A landscape with many valleys, sampled at points; each row gives a point and its height.
From any point a ball takes the steepest step (drop divided by distance) to one of its 2 nearest points. It stops when none of these is lower. Distance is the straight distance between rows; heights are no part of it.
<308> h=577: [136  59 122 134 128  81 115 121  95 107 144 124 119 142 131 155 105 140
 118 144 139 154 130  94 110 169 126]
<114> h=188: [123 106 158 102 136 116  95  86  86  95 139 121 135 118 127 116  87 151
 104 128 113 134  82 110 110 134 104]
<283> h=513: [112 107 127 150 107 114 164 115 159  80 107 116  94 124 131 185 107 152
 101 122 170 122 136  98 144 135 134]
<742> h=356: [164 164 118 113 110 130  91 127  86 185 168 151 158 145 101 113 150 117
 155 180  68 160 171 159  94 139 111]
<1392> h=330: [170 119 131 150 174 113  88  81  90 147 129  94 134 148 114 104  95  99
 116 174  97 131 114 158  93 117 140]
<574> h=554: [153 105 113 161 133 124 145 130 166 126 120 128  96 157 138 165 134 107
 127 144 140 145 162 131 127 159 147]
<851> h=484: [152 176 121 117 133 165 131 136 146 126 134 108  99 132 149 125 146 100
 125 156 116 149 152 173 136 109 119]
<505> h=217: [137 144 110  82 101  92 126 119  69 103 158 104  98 119 145 136  94 151
  85 169 110 184 137 122 120 134 123]
<1784> h=81: [160 112 112 143 116 128 115 135 169 168 128 172 138 160  95 170 127 123
 192 124 105 115 175 138 107 175 129]
<555> h=103: [158 171 125 123 104 180 133 143 184 154 146 158 135 145 144 135 152 115
 173 137 106 133 178 180 104 137 116]
<161> h=165: [142 186  97  74 113 162 121 166  93 178 136 111 100 106 163 105 171  99
 116 139 138 151 165 157 155 124 128]
<207> h=337: [170 111 109 127 160 115  79  87  40 151 143 107 141 141 100 108 108 109
 124 174  83 155 127 145  99 135 118]
<970> h=320: [150 108 131 161 169 108 106 101 108 162 108 108 134 151 120 100 113  94
 104 154 132 128 121 148  93 109 172]
<1628> h=584: [138 164 115 180 138 184 153 116 189  75  74 101  90 120 113 139 120 102
 138 121 140 118 115 148 173  96 126]
<974> h=150: [146  96 134 148 167 124 132 124 149 126 182 105 142 164 154 112 155  88
 116 160 126 147 132 158  86 136 152]
<21> h=535: [132  80 131 142 147 111 125 115 127  58 102 113  92 129 111 188  97 150
 100 145 139 137 120  84 135 158 128]
<518> h=532: [ 99 113 170 100 123 181 120 134 185  53 138 146 151 103 126 127 158 156
 155  96 108 123  95 130 149 125  98]
<522> h=482: [137 225 108  74  93 147 149 153 118 149 163 101 108 114 147 118 131 145
  83 163 133 145 140 171 126 103 123]
<430> h=288: [119 166 140  82 123 129 155 152 147 154 252 109 163 140 153 108 160 135
  75 166 115 128 110 171  75 123 135]
<268> h=230: [112 153 125  95 111  96 129 117  80 104 132  83  87 116 159 125 105 148
  58 154 153 164 124 119 141  96 137]
<1676> h=673: [115 143 133 114 152 168 126 127 127  89 113  83 120  95 145  97 161 115
 102 133 126 136 107 154 153  82 129]
<889> h=206: [149 146  93 111 124 145 117 154  75 199  99 128  93 116 143 102 164  88
 146 138 148 163 179 146 159 129 130]
<1391> h=132: [134 109 160 125 167 196 114 138 213  71 147 129 144 127 132 130 173 111
 160 131 104 132 122 165 142 130 123]
<530> h=63: [134 132 146 119 160 191 109 133 172 108 134 140 153 122 119 106 171 109
 166 123 100 122 129 163 135 109 108]
<1483> h=569: [134 164 130 147 145 179 122  95 186  67  92 120 113 116 107 138 107 125
 123 132 102 132 104 149 152  80 116]
<797> h=345: [171 148 103 126 132 121  82  92  51 159 148 132 161 149  93 103 121 118
 138 187  67 154 158 165 101 130 111]
<1538> h=680: [ 98 191 125 147 112 145 155 117 151  97  91 103 111 104 132 107 121 130
 107 119 135 107 119 146 151  58 131]
<98> h=172: [128  99 127 128  80  87 136 132 150 115 169 153 131 154 123 176  96 170
 129 131 136 159 148  95  90 172 131]
<1329> h=379: [154 145 125 149 130 143 107 100 177 111  77 143 109 136  75 158  81 137
 146 111 100  92 122 140 121 129 123]
<734> h=437: [149 146 121 130 127 190 120 134 149 114  77 137  93  93 121 144 154 113
 171 113 139 128 153 151 192 139  96]
<900> h=277: [134 121 116 187 173 107 141 117 123 163  51 120 111 131  98 120  95  98
 118 121 145  81 126 123 125 108 172]
<581> h=520: [128 164 149  96  88 158 107 108 178  84 143 151 127 119 120 152 102 171
 137 124  74 144 121 153 118 127  88]
<989> h=224: [157  63 143 147 195 150  82 101 112 132  99 107 150 139 105 125 128  95
 145 136 113 107  98 129 108 148 122]
<1107> h=470: [ 89  85 142 173 142 117 161 130 114  98  58 130 126  96 105 149 103 149
 117  93 174  70  93  66 162 118 132]
<255> h=234: [ 75 127 154 140 123 100 151 100 121  92 161 101 168 136 134  87 123 152
  80 122 128  97  84 120 104  80 132]
<1881> h=209: [127 130 125  70 102  78 100 108  42 118 155 121 120 113 141 126  97 165
  99 144 126 169 115  95 128 145 115]
<226> h=506: [159 171 119 161 146 169 149 133 204 118 140 104  99 151 152 143 151  81
 145 161 120 142 164 184 140 125 145]
<1793> h=127: [145 126 125 168 134 126 125 129 194 174 127 164 148 172 109 138 128 111
 170 123 107 100 152 151  85 151 159]
<1890> h=753: [164 164 103 144 104  95 117 107  87 186  99 153 118 138  90 122  75 133
 132 149  93 149 153 141 102 121 135]
<1229> h=478: [104 132 114 151  87 127 179 134 150  80 119 114  71 122 168 177 127 136
 101 119 181 161 152 101 164 148 142]
<917> h=534: [128 106 109 109  98 113 121 138  95 122 104 143  85 109 142 168 114 148
 139 115 155 160 152  97 167 165 122]
<82> h=816: [ 99 154  93 117  62 111 184 180 135 169 144 143 120 123 159 110 139 128
 130  95 194 136 140 108 153 115 151]
<1621> h=168: [152 195 138 121 153 168 101 108 169 130 128 129 144 129 117  95 122 108
 133 148  81 123 123 194 117  78 129]
<1179> h=199: [129 119 143  84 122 123  93 105  53 124 127 115 123 102 143 119 117 148
 118 128 123 149 112 111 129 136 110]
<1936> h=511: [137 209 129 122 122 137 144 114 115 162 129 110 122 117 130  80 122 126
  90 146 119 123 122 182 121  66 147]
<1639> h=496: [ 98 100 130 113 103 116 148 146 127 134 108 160 103 102 142 151 123 148
 143  91 177 139 137  81 169 153 127]
<1320> h=557: [148  96 101 127 109  98 109 124  60 143  78 157 110 113  86 171  91 150
 148 116 125 130 140  77 141 169 113]
<118> h=464: [149 186 116  95 104 199 111 129 141 142 108 137 108 106 129 134 161 120
 167 126 113 141 178 174 168 136  90]
<499> h=336: [165 121 107 163 123 137 113 134 109 180  57 162 107 136  65 172 109 115
 183  91 120  93 148 112 149 169 114]
<515> h=201: [ 86  92 147 142 147  97 149 117 112 112 173  88 156 143 150  87 142 131
 100 125 158 114  97 114 112 100 145]
<868> h=138: [156 151  99 184 171 106 148 123 194 153  92 128 113 163  88 155  95  92
 158 124 135  65 142 153 108 134 174]
<712> h=364: [165 174  98 166 107 151 135 109 174 143  78 151 106 159  79 190  88 129
 178 111 105  94 137 156 133 159 121]
<1357> h=253: [141 103 127  80 125 124  91 144  70 160 127 154 133  97 140 133 159 129
 168 121 129 159 152 107 157 177 110]
<782> h=69: [144 100 126 143 168 129 124 129 101 117 108  86  82 124 168 127 155  86
  96 163 160 169 147 131 147 133 144]
<865> h=755: [149 177 100 117  61  97 152 142  94 177 140 142 103 141 131 119  90 142
 111 148 147 158 152 133 116 117 134]
<1833> h=244: [133  76 154 135 188 166  95 138 116 137 101 128 147 112 122 107 159  99
 159 119 131 119 119 132 130 139 129]
<427> h=109: [126 100 137 134 166 133 133 132 137 111 153  92 116 137 171 115 165  91
 103 150 148 154 138 154 125 135 151]
<1140> h=789: [100 190 105 109  52 103 189 173 129 191 143 161 144 135 152  95 121 137
 113 105 180 121 131 109 131  95 152]
<244> h=226: [105 126 139  87  69 101 135 144 147 125 187 167 135 141 155 147 120 184
 121 116 135 142 133  99  98 153 119]
<276> h=413: [141 143 111 100  91 118 149 157 134 142 174 143 105 140 164 153 135 130
 119 140 144 171 166 128 129 151 129]
<15> h=602: [ 73  55 144 114 126  84 138 128  98 134 182 130 166 126 165 106 147 147
 127  93 168 117 102  80 107 154 137]
<1247> h=348: [104 161 127 136  73  97 163 116 146  99 124 138 113 127 140 140  84 175
  93 121 147 122 132 118 117 105 133]
<193> h=258: [150 135 153 126 153 139  71  95  99 163  71 167 160 116  81 109 102 114
 151 111  72  92 117 124 113 131  97]
<1808> h=570: [122 149 135 109  82  86 113 119  87 177 122 175 149 134 114 113  83 144
 122 110 120 134 126 104 101 133 124]
<1445> h=398: [113 147 128  58  97 159 124 184 145 175 170 171 148 106 158 118 186 137
 170  98 136 133 150 130 144 152 117]
<489> h=428: [101 127 127  40 125 128 113 146  89 135 191 113 138 101 175 111 170 156
  97 121 140 133 110 121 143 149 124]
<1696> h=218: [172 141 116 152 169 155  95 118 126 141  98 106 113 142 110 121 129  86
 143 160 103 134 157 167 124 121 131]
<156> h=703: [ 77 125 120 142 129 121 165 163 109 143 109 103 112 105 149 100 177 115
 128 114 181 123 138 117 167  96 148]
<305> h=106: [157 151  95 175 129  88 142 120 194 147 112 138 112 182  83 188  67 127
 150 130 111  89 152 135  89 154 164]
<1492> h=246: [156 115 131 129 156 157  78 121 105 160  79 151 151 120  91 125 129 105
 171 124  91 115 143 126 132 150 106]
<1141> h=681: [ 98 135 145 113 157 152 123 117 119  53 124  54 131  95 142  89 144 128
  80 132 127 128  74 134 157  68 125]
<247> h=609: [ 77  88 154 148 135 120 156 146 177  51 187  76 164 134 151 114 180 129
 127 121 123 109  95 117 136 110 121]
<1731> h=263: [104 101 131  94 158 118 125 130  76 166 186  79 148 129 167  70 172 111
  98 125 154 125 103 147 113 122 142]
<341> h=656: [103 147 144 110 136 167 149 142 161  65 121 100 102  93 150 119 166 131
 119 128 133 127 119 146 179  88 115]
<432> h=498: [ 94 155 162  96 108 159 128 122 166  97 127 154 144 106 120 122 131 158
 135  93 106 120 112 140 126 112 102]
<422> h=416: [159 118 118 145 140 176 110 128 126 119  51 136  90 108  88 167 116 118
 168 124 115 121 148 135 174 145  96]
<387> h=629: [ 75  97 134  66 114  83 140 131  96 132 218 123 157 138 174 109 141 162
 102 104 164 124 107  93 114 149 140]
<1390> h=499: [116 229 120 104 108 137 158 144 134 144 153 104 122 101 135  87 126 141
  75 149 116 114 118 169 115  67 137]
<1489> h=210: [104  60 163 149 155 119 115 101 146 106 144 144 183 148 114 128 100 148
 129  91 119  87  73  98  85 145 122]
<1002> h=718: [ 91  79 133 139 152 106 141 125  70 122  81 119 127  95 138 114 131 130
 105 115 190 112 100  67 154 121 148]
<832> h=442: [131 143 109 122  85 120 166 143 146  96 149 121  79 136 170 185 124 135
 101 144 145 176 162 123 145 163 115]
<1543> h=42: [162 132 112 138 109 159 118 144 157 156 125 156 116 141 114 145 147 109
 188 130 119 138 184 154 137 171 124]
<1652> h=454: [117 155 138  46 126 145  97 130 102 101 165 102 126  99 163 126 153 149
  83 139 109 141 105 152 145 133 107]
<493> h=387: [112 135 136 158 120 130 167 136 209 100 164 132 145 150 142 139 142 133
 136 135 128 120 140 152 100 111 148]
<806> h=391: [109 161 143 132  99 120 170 147 186 132 181 131 159 142 144 111 147 150
 115 132 120 110 129 152  92 102 145]
<1003> h=279: [123 133 137 117 136 131 121 122 108 147 114 126 121 116 134  99 139 123
 119 126 133 140 135 138 124 105 137]
<1627> h=219: [130  82 131  85 156 140  88 148  79 157 162 123 138 125 156 109 183 100
 156 131 145 160 140 124 131 167 128]
<362> h=567: [142  97 115 149 135 113 124 136 115 131 130 119 108 145 136 158 124 116
 118 143 133 171 159 118 124 155 137]
<793> h=521: [151 128 110 107  73 123 138 177 137 189 156 182 131 151 137 131 147 121
 180 124 146 161 173 130 113 153 126]
<1619> h=452: [ 84 171 157  73 111 154 129 146 133 130 139 148 153  83 144  99 173 153
 116  86 110  97 111 138 142 110  96]
<1709> h=207: [154  78 138 158 195 146  91 106 152 117 108 122 164 153  85 142  99 109
 143 121  97  72  68 104  97 133 133]
<262> h=600: [143 187 110 147 104 185 162 125 173  82 101  97  75 113 147 149 138 109
 116 121 137 141 140 169 183 107 120]
<327> h=189: [147  79 143 142 186 180 101 117 194  67 147 112 136 147 121 139 147 102
 145 148 104 136 112 141 132 144 123]
<602> h=318: [144 126 103 165 130 145 127 130 103 196  53 150 101 128  97 136 116 100
 163 102 155 111 152 118 147 148 139]
<1221> h=249: [125 107 144 108 155 147  96 133 101 160 133 129 140 126 150  95 173 109
 148 129 125 143 141 140 128 141 129]
<1989> h=472: [130 136 134  97  94 157 134 176 157 193 154 188 161 133 140 118 169 117
 177 109 136 137 157 141 115 154 121]
<1530> h=562: [164 161 132 131 150 163  92  87 162  73 107 106 111 121 108 128  81 125
 113 153  87 130  97 150 133  89 109]
<1459> h=351: [171 148  74 175  93 132 126 123 143 178  83 160 103 158  82 190  92 120
 190 108 124 110 168 138 137 171 122]
<397> h=390: [145 166 132 141  99 125 117  84 166 108  94 148 118 139  91 156  57 158
 120 129  96 114 123 138 111 114 124]
<407> h=544: [119 135 152 170 170 132 120  98 186  92 127 112 172 138  97 108 105 126
 132 123  98  92  68 136 113  76 138]
<667> h=235: [150  90  88  95 107  74 101 135  44 155 159 157 141 128 111 130 122 139
 148 144 109 179 143 100 116 170 116]
<1096> h=380: [141 132 127 158 152 120 134 104 137  82  89  94  91 127 130 148  81 119
  88 156 133 135 124 130 135 101 145]
<552> h=730: [111  83 119 157 150 109 132 131  88 144  77 114  97 115 126 136 118 120
 104 126 173 122 124  91 136 135 156]
<1461> h=616: [147  49 138 154 187 159 123 151 168 125  95 148 123 138  92 175 156 110
 170 118 137  84 133 109 149 166 131]
<169> h=586: [136  31 123 132 148  91 115 135  88 120 122 143 119 143 116 186 117 146
 143 123 138 137 128  77 113 200 132]
<1408> h=295: [137 143 100 180 142 124 137 125 126 178  51 127  91 141 109 123 111  91
 140 126 153 101 152 139 136 118 159]
<1047> h=502: [136  81 143 161 186 164 109 126 132 106  59 132 135 106  92 133 111 125
 138 114 130  81  76  97 146 127 123]
<812> h=632: [ 86  65 154 113 152 125 129 135  97 145 154 126 161 115 166  94 178 121
 144  98 174 119 104 104 131 147 130]
<1422> h=388: [163 126 100 170 151 118 133 108 140  90  90  92  85 152 118 171  96 114
  90 158 119 149 139 133 142 137 136]
<1442> h=214: [159 112 117 122 120 109 101 112 104 129 159 148 146 148  98 151 114 139
 154 156  73 159 149 134  94 170 109]
<534> h=424: [ 92 135 127  89  83 131 151 157 141 116 132 157 106  96 163 145 150 156
 138  91 168 133 150 106 167 138 117]
<856> h=767: [121 181 111 125  69  93 165 143 127 190 135 161 140 148 132 100 102 133
 115 121 152 128 141 127 104  99 149]
<146> h=319: [126 142 105  95  89 133 130 164 110 215 103 194 132 129 133  97 146 106
 176  85 156 143 158 117 148 140 128]
<649> h=622: [ 90 114 166 158 141 123 136 124 135 146  95 165 171 114 114  96 143 125
 144  78 128  77 112 103 126 109 124]
<709> h=317: [117 186 132 122  73  95 163 124 157 130 173 152 139 146 136 138  76 179
  88 137 127 130 130 135  88  97 134]
<1582> h=344: [134 169 143 114 119 145 157 148 179 141 211 136 166 147 142 111 162 138
 121 143 101 121 133 175  81 112 131]
<380> h=603: [123  65 132 137 128 103 115 145 127 153 123 161 130 142 111 155 137 130
 157 109 154 134 133  93 109 176 135]
<1906> h=231: [102  93 139 148 177  98 147 124  92 140 159  81 149 140 160  76 161 105
  93 131 156 125 108 137 107 109 162]
<599> h=193: [131 118 148 156 152 109 158 125 161 131 223 110 161 180 160 108 153 108
 108 169 125 136 135 159  64 116 170]
<1669> h=182: [137 203 111  98  73 173 146 163 169 160 160 149 123 118 149 139 158 133
 152 110 129 130 158 174 120 125 109]
<2045> h=617: [126 107 142 141 121 111 115 119 145 151 113 175 144 143 105 139 108 142
 148 112 124 110 132 113 102 146 130]
<251> h=651: [ 92 106 128  71  95  73 129 134  82 139 172 126 135 109 172 115 123 155
 100 108 177 150 114  78 138 138 146]
<2026> h=370: [173 165  90  97  92 133 111 153  85 180 171 155 142 140 122 118 139 120
 153 165  91 182 178 151 118 150 110]
<725> h=386: [162 162 100  93  85 133 136 160 119 155 185 140 124 144 147 141 156 117
 141 167 102 174 183 151 121 155 108]
<1012> h=468: [136 176 127  73 117 157 121 132 112 116 152 103  99 108 147 114 151 135
  88 156 108 144 137 172 138 111 115]
<496> h=299: [134 106 121  74  96 121 107 161  87 198 125 197 147 115 128 107 145 120
 181  97 149 147 147  88 150 159 123]
<1954> h=259: [127  95 128 198 193 118 135 113 131 122  68  89 131 128 109 107 114  98
 117 131 142  82  81 113 124  86 160]
<1913> h=223: [145  84  91 116 106  85  96 115  71 133 179 157 157 157 101 141 115 147
 158 149  87 176 154 113  87 193 110]
<1006> h=241: [107  80 160 112 136 118 108 109 129 138 161 155 184 138 132 120 126 141
 149  83 116 113  95 117  96 157 111]
<1843> h=599: [ 98 123 140 167 118  95 142 116 150 142  95 156 153 131  97 123  95 139
 120  99 135  85 115  95 100 113 143]
<266> h=573: [ 71  63 163 137 130  96 149 121 118  79 150 120 155 120 153 134 131 163
 111 101 162 108  92  68 129 139 124]
<1046> h=490: [118  70 141 152 173 140 136 123 104 100  58 130 121 102 101 150  98 137
 116 121 157  78  77  82 153 127 125]
<553> h=593: [159  81 113 164 149 159 141 146 163 135  82 145  91 143  97 196 146 115
 178 103 135 106 162 131 167 191 112]
<200> h=181: [169  94 127 153 170 103 118 122 135 125 185 108 130 178 132 141 124  96
 127 181  97 164 166 153  86 165 145]
<447> h=741: [137 119 108 159 111  83 134 129  93 173  80 127  86 132 116 138  82 116
 115 135 168 148 148 106 124 124 158]
<381> h=555: [153 151 142 135 160 147 103  87 171  78 135 122 147 153  97 114  90 130
 115 143  82 122  85 156 105  88 129]
<1797> h=276: [ 46 155 154 149  90  71 144 125 129  82 138 108 165 116 135  84 130 175
  84 113 130  79  82  98 139  70 119]
<1690> h=179: [142  76 153 134 145 115  93  80  97 106 132 117 149 148 107 139  70 153
 112 127  99 122  83 107  95 150 116]
<1207> h=660: [ 89 159 129 158 126 118 172 141 156  97 138  83 129 122 147  99 161 133
 101 132 131 112 110 148 132  66 137]
<713> h=561: [139 108 118 126 112  82 109 105  69 149  92 157 125 126  92 146  75 151
 120 118 116 131 125  96 104 154 118]
<369> h=369: [126 154 125 140 109 108 140  96 144  79 111 100 105 116 133 138  83 159
  78 138 129 132 112 124 121  99 134]
<932> h=247: [148 135  73  86 102  96 105 136  27 148 150 137 137 115 124 121 139 125
 149 146 104 184 161 112 142 161 106]
<897> h=628: [109 176 123 119 123 169 172 155 170  76 130  85  84 100 172 138 173 119
  96 130 146 144 137 154 185 100 124]
<692> h=672: [ 80 141 111  91  77  79 152 139  87 143 132 129 118 105 157 122 115 163
  89 106 193 142 125  71 142 112 146]
<807> h=583: [105 148 153 135 109  90 131 101 116 162 115 163 163 137 111 100  87 155
 103 109 126 114 101 106  83  96 141]
<63> h=538: [153 114 133  93 132 141  83 108 102  64 133 120 120 113 126 149 117 144
 124 147  82 162 124 130 137 163  83]
<1344> h=531: [130 120 136 178 170 131 131 110 194 108  79 129 149 139  92 133 101 126
 142 110 115  58  79 119 128 101 133]
<81> h=296: [ 92 104 159 135 115 118 145 131 175 133 171 157 180 147 135 126 144 148
 150  94 130 104 118 120  85 133 137]
<887> h=585: [ 77  61 163 112 153 135 138 124 161  52 196 102 177 126 163 117 176 140
 138  99 133 114  85 106 135 136 112]
<1067> h=261: [149 128  88  82 123  84 107 137  25 153 170 115 108 116 154 116 135 115
 105 171 132 197 152 113 140 137 132]
<1172> h=434: [ 60 111 158 151 124 112 155 139 111 106  70 144 144  82 115 118 129 150
 130  88 164  92  96  78 172 102 123]
<1265> h=760: [ 81 164 118 134  87 139 176 170 134 155 111 132 109  99 145 114 174 126
 148  86 195 114 139 125 180 109 134]
<335> h=385: [ 91 143 142  74 103 131 133 151 128 142 191 126 147 123 157 115 166 145
 107 120 132 125 123 136 116 125 122]
<222> h=271: [139 112 128  85 148  96 108 126  39 125 162  85 113 122 167 118 142 120
  90 165 135 188 136 118 141 146 135]
<608> h=338: [130 159 122  74  97 114 144 162 127 163 210 136 146 145 157 107 144 147
  97 152 133 147 134 140  95 131 134]
<264> h=190: [145  57 152 143 167 107 104  94 119 117 115 130 161 163  93 146  81 141
 121 110 101  82  79 105  84 159 130]
<1533> h=572: [162  80 121 168 153 138 140 146 185 119 112 131  90 159 126 190 145  95
 146 126 140 131 169 130 148 182 137]
<1646> h=406: [181 123  76 162 145 153 118 118 113 104  56 121  70 135  78 205 116 110
 161 129 106 119 157 132 172 165 100]
<1765> h=95: [152 148 118 131 149 135 124 136  88 142 115  85  82 119 167 109 157  85
  92 161 138 176 163 152 151 114 145]
<779> h=378: [ 63 141 136 163  93 124 182 139 151  85  83 122 129  94 118 127 127 155
 132  98 168  81 105  96 193  85 119]
<390> h=275: [132 158 158 145 144 120  93  97 135 170  97 175 173 140  89  91  86 113
 134 109  78  93 107 138  96 108 123]
<1714> h=396: [180 132  94 168 161 125 118 109 140 108  67 105  80 143  92 172  95 103
 128 150 107 120 144 138 146 139 130]
<1484> h=220: [147  83 140 164 197 161 119 120 184  68 116 102 137 135 100 145 125 105
 128 136 117 119  79 114 140 109 132]
<550> h=197: [167 167 135 155 178 137 109 103 155 149 130 109 130 154 118  92 119  90
 137 171  98 130 141 179 106  90 158]
<1118> h=762: [137 198 142 100  97 138  99  99 105 157 108 164 125 111 103 110 100 146
 129 121  81 126 136 150 118 112  95]
<1351> h=300: [131 137 128 145 154 121 129 127 116 166 123 102 129 131 138  86 135  97
 107 143 141 134 141 159 117  99 159]
<1896> h=516: [114 113 140 184 164 151 153 129 156  98  45 131 136 108  71 135 111 127
 141 103 131  56  77  95 162  93 131]
<1782> h=243: [132 149 137 120 130 108 178 141 153 133 239 105 144 159 165 109 155 125
  75 176 128 141 125 159  81 107 161]
<1935> h=198: [165  96 119 141 136 100 106 115 115 128 211 133 157 183 120 135 123 114
 137 188  77 167 160 145  76 179 122]
<760> h=547: [141  90 109 130 114 109 135 130  94 113  78 138  83 109 103 198  94 155
 142 109 142 126 140  79 156 177 117]
<1827> h=769: [115 197 137  84 105 155 100 124  99 146 106 143 120  93 126 100 123 146
 116 117 108 125 129 145 149  94 100]
<1380> h=697: [ 65 117 165 121 142 119 139 127 100  81 129  89 165  89 153  81 158 142
 109 102 137 101  68  94 152  84 113]
<1466> h=164: [150 131 122 178 162 113 130 118 192 152 115 144 146 159 100 124 107 103
 164 136 124  96 137 155  88 120 167]
<1525> h=128: [128 183 150 111 124 173 119 132 162 150 123 153 151 124 124  97 150 119
 151 114  84 113 132 180 121  95 115]
<784> h=533: [138 125 143  85 116 157 103 117 146  53 140 122 103 118 134 147 109 155
 124 135  90 157 117 136 143 133  92]
<1746> h=254: [131 200  97  73  76 171 157 181 145 158 167 130 105  99 163 137 166 137
 125 124 143 136 145 155 154 133 111]
<1767> h=233: [173 137 104 154 140 146  88 120  86 175  67 135 115 129  93 126 121  99
 166 146 100 130 172 143 134 142 116]
<543> h=634: [ 76 132 152 160 119 101 168 149 173  84 180  65 163 133 139  92 185 138
 121 135 118  99  94 131 134  70 125]
<1950> h=560: [103  79 172 113 147 154 120 121 174  51 162 127 156 126 140 132 147 144
 135 118 123 123  92 122 125 140 112]
<1090> h=242: [133  90 132 188 210 148 121 115 149  77  96  82 151 122 105 107 121 106
 118 135 120  95  52 110 145  74 139]
<1685> h=748: [149 153  82 144  87  94 129 127  90 181 109 143 106 135 110 128  86 127
 125 143 136 167 161 120 113 130 145]
<275> h=126: [145 171 104  99 143 149 122 159  99 146 138  88  76 114 173 123 187  87
 100 151 144 175 175 154 166 131 128]
<873> h=687: [103 115 158 127 159 147 117  98 118  55 123  91 156 105 135  92 119 137
 102 113 119 108  44 112 150  79 105]
<1640> h=329: [114 156 123  61  97 162 122 169 133 145 146 151 110  90 155 132 177 136
 150 105 142 130 155 140 161 152 112]
<1187> h=661: [ 77  97 147 118 150 122 142 153  91 152 132 111 154  98 155  83 187 122
 144  95 172 108 110 101 147 108 142]
<1178> h=349: [115 121 153 157 122 128 149 117 216  99 148 155 162 147 123 134 122 147
 154 110 109 105 124 138 100 123 140]
<1248> h=545: [111  82 156 104 139 115 121 106  95  59 115 117 107 100 149 156 107 158
 102 128 152 142 104  87 147 146 119]
<474> h=248: [142 125  94 131 104 128 134 163  92 212  95 151 106 124 138 108 141  85
 165 122 173 161 174 123 155 132 143]
<202> h=278: [127 163 128 106  51 115 155 143 158 141 177 159 134 135 145 137 107 168
 126 124 143 142 134 126  91 131 114]
<1378> h=633: [140  31 152 145 180 151 116 138 143 130  99 152 155 139  96 151 145 121
 157 103 127  86 104 102 124 174 128]
<1537> h=556: [ 92  67 160 129 150 127 126 109 120  60 123 101 139 111 140 136 112 152
 103 119 153 115  82  86 136 134 124]
<111> h=325: [ 64 142 156 164  90 109 156 135 155  77 105 122 158 108 111 107 141 156
 128 102 125  83  94 106 152  75 100]
<1559> h=706: [ 80  97 150 121 154 106 130 114  64  97 113  87 149  92 156  85 129 142
  95 110 160 109  76  92 145 102 132]
<557> h=757: [156 198 125 135 111 123  96  98  92 183 102 146 131 132 104 109  84 122
 126 153  94 126 147 154 107  95 124]
<982> h=137: [154 116 100 160  98  86 136 124 158 136 136 155 109 175 100 182  79 147
 138 130 113 129 153 116  85 168 140]
<1561> h=527: [167 159 107 173 155 147 159 138 170 138 127 105  83 157 168 142 155  75
 121 158 143 161 182 160 148 131 146]

For each start below, name the point where the ball stops.
<397> -> <305>
<602> -> <530>
<1989> -> <1543>
<266> -> <1627>
<193> -> <530>
<1067> -> <782>
<760> -> <1543>
<1646> -> <305>
<493> -> <1690>
<552> -> <515>
<407> -> <515>
<806> -> <782>
<725> -> <1627>
